Points, in no order, along strands that fork, close into loops and pass close to each other.
In the rows, 128 means zero.
Points whose rows are less than 84.7 apart are linked; no others are. Some points are linked to none.
<151>: [121 103 131 111 104 131 106 175  98 114 137 105 150  94 160 100 127  77
 197 144]
<94>: [134  96 144 159 103 105 115  85 121 173 122 145  89 110 154 151 131 190
 130 217]
<177>: [114 119  98 112 133 108 140 104 126 158 145 127 121 115 152 105 111 107
 151 153]
<355>: [103  87 172 100 105  94  99 187 140 138 106 123 135 113 129 172 115 212
 119 105]
<1024>: [125 101  80 114 132  99 177  47  94 175 161 147  84 114 168 113 135 114
 147 161]
<471>: [164 102 127 102 111 158 137 141 129  93 109 143 108 151 126 156 129 216
 143 107]
<1146>: [122 166 128 168 156 157 171  78 111 103 112 133 140 132  63 131  94  94
 109 106]
<1178>: [116 122 111 101 140 117 116 134 156 120 144 132 128 145 128 138 133 159
 108  85]
<690>: [126 123 101  79 134 143 139 206 153  66 154 150  96 151 128 134 215 111
 124  94]
<308>: [162  93 142 110 103 130 129 162 122 114  96 135 101 140 117 174 128 237
 117 104]
<113>: [ 91 103 117 109 116 103  94 158 111 128 152 106 149  86 163  98 136  56
 178 146]
<504>: [124 123 151 120  98 131 124 178 115 129 133  93 158 112 150  86 111  78
 184 171]
<257>: [127 152  79 136 160 112 129  63 125 147 144 148 110 116 134 123 125 106
 102 123]
<90>: [178 118 113 164 101 140 168  94  91 147  98  98 100 139 134 117  86 162
 146 190]
<99>: [158 143 181  95 112 158 144 216 152 103 120 119 131 186 117 137 144 170
  82 103]
<781>: [192 138 108 130 120 150 145 137 109 129 105 112 129 137 143 104 100 123
 164 130]
<935>: [139 132 168 127  91 148 139 135 123 116 105 125 137 136 133  99 100 158
 184 200]
<412>: [117 113 108 155 138  81  98 120 131 183 143 128 125  92 127 120 137  48
 137 153]
<442>: [178 143 106 110 130 158 142 131 125 104 127 129 143 159 139 102 112 124
 151 107]
<298>: [114 134 221 152 132 166 105 206 144 118 114 132 171 137  89 146 159  81
 114  91]
<1194>: [154  83  72 115 140 110 118 126 127 141 125 127  89 130 135 165 152 176
 106  78]
<470>: [172 141 209 103  97 159 121 197 121 133  79  92 149 155 124 148 100 191
 136 122]
<601>: [183 154 116 155 124 126 137 135 121 152 106  93 132 129 126 106  90 115
 126 151]
<942>: [ 68 165 168 129 149  89 117 111 165 162 149 114 145 117 126 118 104 131
  84 152]
<608>: [147 101 130 139 147 143 116 180 139 110 128 150 116 124  68 167 195  80
 121  83]
<1158>: [ 89 141 205 105 107 156 115 196 136  90 133 101 185 146 167  84 131 117
 156 117]
<842>: [103 145  98 142 169 117 127  54 126 130 140 167 118 112 100 134 133  90
 105 110]
<848>: [ 97  87 155 130 103 100 118  90 125 176 145 155 107 101 152 139 140 173
 147 211]
<582>: [ 59 134 152 116 124  95 130 120 149 160 177 127 156 125 139  83 115  72
 130 183]
<366>: [156 190 100 156 123 140 141  87 119 132 107  89 129 133 118 133  90 164
  71 139]
<295>: [138 168  60 159 149 122 150  35 101 145 136 142  99 112 132 136 129 109
  80 128]
<958>: [117 134 192 145 141 154 124 185 157 106 124 141 150 151  78 146 161 109
  98  90]
<368>: [140 109 113 121 135 133  95 177 140 108 140 146 137 130 106 143 187  87
 131  83]
<1233>: [122 121 115 122 117 114 179  59 102 177 164 123 111 129 137 101 100 141
 117 190]
<243>: [128 110  96 147 149  90  92 112 139 153 128 136 103 107 105 179 148 151
  64  81]
<741>: [132 128 111 117 127 138 154  79 117 129 119 133 105 130 148 117  98 175
 152 160]
<185>: [132 140 125  89 132 157 149 121 144  92 129 133 144 165 144 101 107 161
 147 107]
<1138>: [104  94 130 120  79 136 126 126  99 102 140 154 125 111 163  92 125 101
 208 198]
<399>: [143 134 136 129 135 151 107 162 135  95 133 151 160 142 115 119 155  65
 142  97]
<650>: [ 90 147 204 151 137 129 115 170 171 108 122 134 161 153  89 133 138 133
  85  93]
<948>: [141 141 195 173 144 147 111 170 124 141  95 121 173 103  73 143 120  51
 145 114]
<220>: [124 160 108 180 156 137 166  62  99 130 115 139 122 106  69 134  95  76
 110 123]
<537>: [159 175 111 153 122 137 130 111 126 122 110  97 129 141 102 159 105 190
  46 102]
<1099>: [133 124 109 134 120 124 148  59 103 142 104 134  78 108 159 166 114 227
 112 146]
<609>: [128 111 107 109 129 128 138  87 123 124 115 135 101 125 146 153 109 209
 133 116]
<197>: [153 115 138 155 150 137 127 162 139 119 118 141 112 129  53 177 170 118
  93  82]
<1167>: [ 99 167 147 110 130 129 163 112 150 121 144 118 148 159 142  71  81 123
 133 171]
<936>: [214 152 128 163 138 167 123 141 116 121 106 127 136 145  88 146 134 112
 102  96]
<583>: [ 99  92  70  82 136 118  94 129 124 102 155 146 137 117 160 110 168  75
 164  88]
<670>: [173 118  68 164 135 110 153  89 100 167 120 108  91 123 158 120 110 106
 133 145]
<667>: [121 152  80 154 161 148 150  45 110 102 132 163 116 133  81 147 129 114
  91  91]
<1174>: [105  67 151 135 103  98 140  77 103 201 162 133 119 114 140 127 124 142
 147 205]
<12>: [133 107 110 156 136  84  81 149 134 186 122 104 128  81 141 137 138  78
 143 131]
<404>: [118 129 193 164 159 147 138 158 126 136 103 111 166 117  58 144 114  63
 139  83]
<1105>: [120  87 123 141 124  83  95 158 133 195 117  88 122  76 151 147 129 120
 153 146]
<526>: [ 66 121 136 108 123  98 109 141 139 150 164 111 153 105 152  97 119  76
 154 167]
<1102>: [106  78  97 106 109 103 161  74  99 166 165 156  97 116 163 102 131  88
 178 174]
<691>: [ 92 162 207 113 113 141 121 184 158 116 118  94 186 154 152  87 112 137
 132 123]
<289>: [ 91 174 217 129 123 122 118 176 174 123 115  97 179 161 131  98 105 156
  97 117]
<342>: [125 177 116 189 133 136 162  63 105 143 121 121 124 110  77 130  95  96
  86 163]
<375>: [170 140  59 126 154 160 161  99 134  70 146 167  99 175  87 125 167 128
  97  89]
<264>: [145 107 143 123 104 145 106 149 118 114  99 136 128 111 150 137 127 170
 186 142]
<628>: [125  87 168  98  95 112 112 190 131 112  99 146 123 132 122 180 133 231
 119 110]
<616>: [ 54 144 166 115 138  94  95 144 174 139 146 121 160 119 144 114 124 124
 110 123]
<673>: [131 112 133 149 117 112 146  64 103 166 115 131  79 107 151 161 121 212
 119 190]
<415>: [165 124  88  96 139 160 139 169 148  83 151 152 110 167 115 128 190 115
 123  92]
<418>: [176 153 169 163 129 142  93 181 128 147 103 112 165 109 109 130 121  64
 135 127]
<1152>: [179 126  79 185 152 108 111 104 113 156 107 135 111 107 122 137 130  73
 127 112]
<205>: [141 158  68 146 150 161 157  63 123  79 136 158 112 157  82 146 137 140
  71  91]
<101>: [137 122 124 102 135 124 129 169 156 106 139 129 121 161 111 147 145 177
  87  89]
<661>: [177 152 131 166 139 124 105 143 130 153 104 106 146 115 108 127 112 100
 121 126]
<559>: [ 95 130 106  95 150 109 110 106 153 134 149 139 131 125 145 126 127 137
 120 102]
<376>: [ 69 132 142  86 113 136 146 131 132  86 154 134 155 138 171  63 110  95
 185 153]
<1127>: [163  95 114  72 112 155 157 200 132  86 125 141  82 149 129 159 178 185
 137 101]
<421>: [124 135 155 120 124 112 108 160 146 151 115  92 148 114 136 124 100 147
 141 141]
<158>: [149 159  55 146 134 129 160  51 100 152 129 112  99 122 152 142 113 149
  84 131]
<985>: [162  68  81 120 121 131 110 143 105 128 112 132 110 111 164 146 161 130
 186  90]
<812>: [112  80 108 121  87 123 141 110 103 143 144 149 109 116 150  95 120  94
 198 192]
<1010>: [119 105 105  60 124 135 156 200 149  70 145 142  87 154 136 143 189 167
 130  95]
<209>: [144 109  60 134 144 103 158  65 101 169 137 132  83 115 170 125 129 112
 139 139]
<240>: [114 130 150 159 153 109  86 137 151 144 118 134 146 107  85 154 132 104
 107  98]
<997>: [157 147  56 153 120 131 191  42  85 158 138 113  90 134 155 119 105 131
  97 161]
<1031>: [ 85 120 128  84 124 145 140 116 139  91 138 147 142 142 165  97 115 145
 178 129]
<409>: [ 90 136 167 143 134 119  77 172 143 114 135 128 175 106 123 115 147  49
 144 119]
<1094>: [148 128 120 171 154 116  99 122 129 143 110 139 135 101  95 142 128  72
 130 109]
<1163>: [177 130 182  94 107 163 129 208 133 125 103  98 137 167 119 154 126 176
 106 101]
<512>: [139 178 162 174 146 160 153 106 125 100 104 122 151 142  65 131  95 115
  96 113]
<325>: [130 134 186 131  93 136 113 143 134 121  92 125 132 131 135 124 105 189
 167 195]
<693>: [ 77 150 167 121 143 110 108 145 177 116 138 131 154 150 117 126 124 152
  81  98]
<889>: [ 95 140 203 155 134 129  84 184 155 119 121 125 182 114 105 129 141  76
 128 105]
<718>: [167 134 133 130 133 138 116 171 150 111 130 129 129 148  94 152 153 135
  89  91]
<694>: [121  84  91  91 136 123 133  98 126 122 127 154  87 132 142 165 138 207
 128  91]
<821>: [109  81  90  81 127 131  91 165 119  82 161 132 137 124 151 120 191  80
 161  81]
<448>: [ 99 138 187 110 103 151 116 191 109  94 143  91 177 121 168  74 117  73
 180 146]
<658>: [ 87  75 153 103 109  93  80 164 131 143 112 130 124  86 150 172 132 189
 149 115]
<80>: [196 125  54 192 146 107 135  90  97 158 102 108  92 121 153 146 120  96
 111 119]
<642>: [158 192 150 168 131 159 133 114 130 104 102 104 151 152  75 149 104 160
  57 111]
<669>: [ 81 117 139 102  95 145 134 102 121  84 150 176 125 133 166  84 122 128
 197 208]
<1016>: [142 117 122 141 111 129 165  87 103 156 124 112 106 133 133 106  91 154
 144 195]
<1129>: [176 154  73 157 109 147 186  73  88 138 109  89 102 141 141 115  84 155
 113 169]
<115>: [133 152  79 124 125 119 190  42  97 157 169 134  99 139 145  96 104 116
 101 171]
<370>: [137 138  69 129 145 116 138  61 112 155 133 116  94 113 152 160 129 174
  78 103]
<864>: [107 145 144 122 130 132 101 159 139 103 140 134 171 127 139  97 137  64
 151 117]
<764>: [142  80 107  81 119 155  94 191  91  83 157 122 142 120 155 119 190  73
 170  85]
<699>: [ 62 157 155 115 143  89 135  96 157 167 174 128 145 124 134  99 114 103
 102 175]
<728>: [141 116  71 133 153 108 111  92 129 147 131 130 101 120 133 160 142 151
  87  87]
<290>: [108 173 222 154 129 134 118 172 166 113 110 119 169 171  91 125 119 156
  67 101]
<644>: [155 149 213 121  95 153 116 171 122 125  72 101 141 143 126 133  96 195
 161 166]
<285>: [ 90 165 139 111 132 134 142 127 156  99 151 141 162 154 155  63 104  86
 146 140]
<917>: [185  95 105  89 110 170 159 161 124  85 116 149  85 162 124 159 164 205
 144 100]
<229>: [ 98 130 114 137 155  79 103  97 139 182 147 136 123  91 127 129 137  81
 113 146]
<236>: [ 66 125  96  86 144 116 108 109 145  98 163 158 150 132 162  95 150  69
 151 108]
<834>: [167 143  95 112 155 167 164 149 150  62 147 169  94 175  91 131 184 121
 107  95]
<152>: [110 135 126 158 158 100  98  95 138 147 125 138 123 100  90 167 129 126
  79  96]
<390>: [146 181 105 168 141 131 140  79 125 135 122 115 127 124 105 120  96 120
  86 151]
<1027>: [103  83 136 125 119  93  94 141 129 175 108 119 111  77 154 164 125 171
 160 137]
<237>: [ 58 124 110  72 150 109 118 101 152 121 165 151 140 129 164 109 141 118
 138 107]
<811>: [133 118 171 122  89 144 126 165 111 117 111 107 150 120 145 101 110 118
 200 186]

A piece is all that can be reached along the links. How many separate loops has the piece of each point below (a circle has one, a figure eight two, a Y none), and how many tips (points with one link)?
<616> -> loops 1, tips 2
<997> -> loops 2, tips 5
<342> -> loops 1, tips 0

A fork is a point with three links, a tip a point with one. Leave the first point through the second and follow the links. Name the first fork or tip that comes.
<368>; <399> -> <650>
<1010>; <690> -> <158>
<718>; <101> -> <764>
<1094>; <1152> -> <669>
<471>; <308> -> <229>
<650>; <290> -> <504>
<601>; <781> -> <1167>
<1167>; <285> -> <661>
<1138>; <812> -> <1094>
